Each row is a point on a landscape with many valleys, with its height.
From any point a ball takes the steepest step (drop divided by distance) to one of its 3 nearest points. It stops when none of these is lower. Distance is the straight distance between rows; heights are no part of it.
rabot: [165 127 148  97  57 172  60 119 130 152 124 156 124 175 124 107 106 130
 156 119]  (h 584)
gavo: [123 138 174 166 173 102 112 190  85  78 145  65 164 113 145 187 132 128
 123 142]  (h 395)
Dadu: [118 147 160 130 159 137 113 119 105 179 175 146  98 161 144 137 112 194
 165 172]  (h 531)
defaf: [121 124 152 173 207 109 144 171  98  63 149  89 173  66 128 186 120 141
 147  81]  (h 483)
nikit: [152 156 133 116  97 127  88 156  88 129 119  99 120 147 167 122 128 115
 126 180]  (h 511)
Zemul: [136 117 144 152 162  91 176 169  88 121 152  81 132 108 141 176 137 124
 156 102]  (h 398)
madir: [130 131 119 133 133 118 171 130 114 134 155 150 103 117  99 114 117 106
 120 138]  (h 342)
mim: [105 140 130 165 181  94 154 156  88  92 137  73 148  81 164 156 137 148
 126 139]  (h 262)
fot: [169 126 111 135  89 184  53 113 155 157 116 194 104 164 111 117 125 135
 164 125]  (h 485)
Patuf: [144 145 137 137 118 102 131 165  83 103 145  90 138 113 113 144 130 111
 115 111]  (h 504)
Bonu: [122 127 190 106 124 147  96 133  84 180 155 142 115 156 134 129  85 136
 174 160]  (h 605)
Lav: [162 112  80 128  86 152 104 123 189 125  88 178  90 127 124 117 140 118
 142 117]  (h 413)
Gimep: [ 43 111 111 132 184 140 167 108 146 102  82 147 151 104 127 112 107  75
  88 121]  (h 458)
giz: [160 107 140 104  51 172  72  97 184 172 125 159 150 188 114  95 153 171
 150  85]  (h 236)
golo: [114 128 118 141 173  76 185 137 114 131 149  69 135 118 190 169 148 188
 147 147]  (h 160)
guku: [133 102  98 125  96 131 150  93 182 105 100 142 133 116  89 105 142  88
  83  86]  (h 336)
rusug: [125 152 143 147 143 104 119 172  77 112 139  73 137 120 164 146 142 130
 117 170]  (h 377)
Rorir: [ 84  94 109 131 149 135 159 103 156  86  87 133 158  99  91 115 115  59
  86  80]  (h 442)
Nunin: [132 107 176 114 146 112 143 159  87 177 149  77 120 158 180 172 121 129
 188 157]  (h 460)
far: [174 108 104 134  95 164  95  85 207 135 100 193  91 146  84 114 142 115
 136 113]  (h 451)
rigef: [112  85 123 133 140 120 166  70 179 112  99 166 143 131  77 113 114  57
  81 115]  (h 382)
Bazuk: [116  81 102 132 105 143 150  98 212  97  41 160 123 116 116 114 144  73
 117  94]  (h 379)
Noze: [111 128 189 110 138 149  77 132  83 180 152 139 121 167 159 129  93 162
 164 189]  (h 597)
keda: [113 141 168 124 138 105 116 162  88 145 143  55 136 145 180 155 143 128
 130 203]  (h 400)
Kur: [107 125 104 141 182  91 203 129 122 150 156 128 109 111 154 149 135 163
 151 146]  (h 337)
fanof: [156 149 148 131  97 115  93 178  90 100 120  78 139 134 134 139 130  98
 106 126]  (h 540)
saf: [141 115 118 128 108 128 150  98 155 128 141 157 114 135  71 104 126  92
  94 110]  (h 402)
Didur: [156 104 109 122 100 135 132  77 200 126  98 181 113 145  85 104 133  92
 104 112]  (h 419)
nomu: [141 142 171 102  89 129  84 159  77 139 127 100 133 155 141 129 108  90
 137 158]  (h 488)
vama: [125 143  94 140 121 121 135 150 105  90 108 132 121  96 133 114 126 108
 102 127]  (h 477)
getul: [ 72 109 111 143 193 106 214 112 142 138 136 159 116 103 125 135 115 123
 121 141]  (h 186)
gutul: [106 117 104 129 143 124 167 109 142 108 114 166 121 101  99 114 120  80
  93 123]  (h 247)
Degi: [126 132  87 131 138 137 132 119 146 120 121 184  98 118 119 106 119 109
  99 150]  (h 298)
vegu: [132 114 114 154 173  91 184 151 112 144 146  78 126 126 184 175 143 166
 170 132]  (h 36)
nale: [107 136 109 133 173  99 187 121 132 146 158 140 104 115 152 133 134 172
 130 155]  (h 394)
taz: [120  78 106 127 109 137 148  82 202 100  59 154 143 124 100 107 136  71
  90  94]  (h 364)
Riri: [161 138 114 120  90 164  80 106 138 149 143 180 102 155  88 106 119 120
 132 124]  (h 437)
Rusi: [160 115 105 111  79 129 133  99 181 125 122 140 130 142  93  93 148 106
  92  86]  (h 317)
nevik: [161 120  97 118  79 149 121 111 171 119 107 170 101 143 105 103 142 110
 122 108]  (h 381)
Gide: [121 137 135 155 166 102 153 148 100  75 144  90 162  71  95 154 123 113
 110  72]  (h 429)
meved: [ 59  91 108 140 153 161 136 107 168  89  37 143 161 119 133 113 121  49
 103  79]  (h 461)
Pekop: [173 127 126 101  41 132 102 140 165 132  97 100 148 159 128 107 166 138
 124  81]  (h 163)
Gozi: [ 99  92 207  95 164 149  93 120 103 193 143 114 127 156 190 152  94 155
 196 192]  (h 580)
Vibu: [117 108 107 122 119 109 165  99 156 106 134 124 157 113  74 104 147  96
  74  80]  (h 279)
Gakud: [123 151 124 145 159  99 165 149  97 134 149  98 119 111 156 141 135 154
 132 156]  (h 324)
vomiv: [177 129  95 118  62 147 103 133 150 127 102 148 107 141 125 107 141 118
 134 120]  (h 409)
tef: [109 154 101 125 149 112 142 122 121 128 136 154 101 114 145 114 118 145
 101 167]  (h 203)
muzi: [112 154 154 139 151 176  48 113 101 176 153 179 122 165 108 130 111 187
 152 159]  (h 487)
suzef: [104 131 197 111 159 143  83  99 112 190 162 118 132 177 157 148 108 225
 183 181]  (h 561)
pubi: [123 147 171 115 135 118 121 138  82 164 156 102 117 159 178 134 122 165
 149 196]  (h 345)
Fov: [ 72 123 107 142 197 116 169 130 118  95 120 120 152  62 120 137 117 108
 118 110]  (h 316)
Gozek: [155 113 141 104  66 164  78  86 179 175 140 160 154 193 104  85 159 163
 123  85]  (h 297)
tibek: [150 133 129 102  76 118 133 115 140 136 158 123 137 156  85 101 143 117
 100  90]  (h 430)
rim: [170 108 111 106  51 146 118  99 204 140 111 134 132 155 113  94 170 138
 134  85]  (h 231)
fivu: [122 163 132 126 130 104 127 131 104 135 151  94 120 141 174 127 141 170
 112 193]  (h 296)
Kati: [136  97  87 133 100 144 136 113 199 103  61 168 110 111 124 108 144  88
 121 103]  (h 393)
lub: [111 113 121 133 143 108 192 110 140 115 138 142 129 105  78 125 123  78
 105 106]  (h 176)
Vinan: [ 83 150 115 139 175  95 163 121 115  95 132  91 153  78 160 141 132 171
 106 150]  (h 181)
Gadi: [ 76 134  99 132 171 112 171 123 130 106 117 141 132  86 141 113 120 134
  93 156]  (h 78)
zado: [136 138 175 118 107 105 123 170  74 139 146  76 129 139 139 143 117 102
 138 149]  (h 455)
vavip: [117 160 102 127 140 106 142 131 107 113 136 118 111 115 166 118 133 158
 108 176]  (h 261)
Rogu: [139 137 170 115 118 122 137 150  78 168 158 116 105 145 125 141 116 116
 165 141]  (h 533)
paz: [ 68 143 110 139 204 130 137 141 118  72 104 113 165  54 134 132 110 108
 103 102]  (h 360)
tetuf: [162 124 107 120  68 122 123 138 163  93  92 109 143 116 115 113 162 116
  98  68]  (h 83)
gan: [132 143 130 129 142 139 132 122 115 157 166 178  85 141  98 115 118 134
 134 151]  (h 478)
lapu: [104 120 198 103 145 116 104 152  91 169 148  70 130 152 178 155 123 113
 157 204]  (h 421)
bes: [144 134 117 148 121 203  44 100 144 160 128 192 117 162  75 131 127 148
 147 119]  (h 532)
Lefi: [121 112 101 123 122 134 128 123 157  64  76 121 154  78 106 115 133  89
  86  69]  (h 403)
momir: [162 137 102 121  79 130 118 142 124 113 107 132 115 126 116 113 132 100
 109 114]  (h 436)
Zumi: [142 129 181  92  81 143  90 129  99 166 157 139 129 172 103 116  93 121
 150 122]  (h 598)
tafov: [122 128 190 126 139 101 110 174  76 145 137  54 124 141 161 169 129  98
 148 179]  (h 420)
res: [121 118 111 127 125 119 143 121 149  76 118 105 171  90  83 124 135 101
  73  54]  (h 350)
Kalad: [111 106  95 147 193  91 211 123 131 142 145 101 131  98 179 161 138 171
 156 117]  (h 227)
vure: [161 135 134 111  75 134 118 136 109 143 143 134 117 154 102 108 121 111
 122 121]  (h 495)
loper: [ 56 135 114 136 211 105 184 125 124 101 122  95 166  65 157 144 124 161
 126 121]  (h 254)
veb: [118 111  90 127 121 136 139 126 154  78  76 142 132  94 114 113 131  85
 102  92]  (h 433)
Sunir: [140 143 125 135 124 116 149 151  93 125 154 128 106 121 120 125 121 115
 119 141]  (h 432)
Mir: [136 139 116 143 120 116 117 162 108  69 110 103 144  87 113 136 132  99
  92  97]  (h 515)
bef: [168 141 123 117  79 161  70 145 118 141 117 146 109 162 155 111 119 124
 147 159]  (h 566)
nid: [137 167 130 116 124 127  92 129 109 140 142 123 106 158 165 110 129 170
 118 198]  (h 321)
ranu: [151 149 142 108  90 149  92 140  90 152 145 142 111 167 127 114 108 121
 145 146]  (h 544)
zilo: [120 163 142 122 137 103 139 113 110 149 165 104 115 153 168 131 128 198
 135 190]  (h 318)
pupav: [173 112 115 130  46 142 119 116 211 134  96 152 118 136 109 110 172 141
 175 106]  (h 268)
defa: [ 94 122 106 136 163 128 146 131 125  71  96 121 158  73 104 123 117  80
  96  80]  (h 412)
depag: [128 146 127 151 132 210  24 110 124 163 125 197 125 165  99 130 116 172
 154 128]  (h 539)
vuz: [169 120 124 110  70 161  97  83 172 149 141 156 129 173  88 103 147 130
 119  93]  (h 333)
vogag: [ 90 111 115 150 182 109 193 134 112 101 131 121 138  75 107 141 119  97
 126  97]  (h 354)
Rato: [118 128 105 138 174  81 203 118 134 140 146  98 130 112 179 158 138 198
 149 142]  (h 241)
dumoz: [134 130 154 157 165  89 156 182  76 110 144  70 145 105 139 189 141 129
 148 116]  (h 344)
muku: [144 154  98 126 120 151  91 124 132 139 128 181  89 146 137 101 125 144
 121 163]  (h 365)
tifeb: [125 137 146 149 195 130 111 153 106  51 138 104 185  64 100 160 102 120
 113  69]  (h 481)
salu: [105 116 105 169 220 102 179 151 119 103 132  74 169  69 166 183 143 166
 163  92]  (h 319)
ganez: [124 146 141 129 155  90 162 134 105 162 161 102 119 144 176 141 138 188
 152 175]  (h 346)
lete: [139 123 166 114  89 183  45 107 112 163 142 176 134 174  91 125  91 148
 155 109]  (h 620)
kar: [126 156 121 128 145 152  98 115 120 157 156 179  89 147 114 110 117 153
 128 167]  (h 414)
zun: [121 146 130 131 165 115 159 115 120 173 175 149  92 138 134 133 129 179
 145 170]  (h 471)
Virav: [175 122 135  98  35 153  82 118 175 150 116 140 136 168 123 104 146 148
 152  91]  (h 177)
zem: [186 138 135 102  41 147  73 148 137 142 103 120 127 155 144 115 125 116
 152 119]  (h 579)

Where does a ball stop that starts at each point below?
muzi | Gadi
nid | Gadi
fot | tetuf
Kati | lub
bes | tetuf
meved | lub
Gozek | tetuf
Rorir | lub
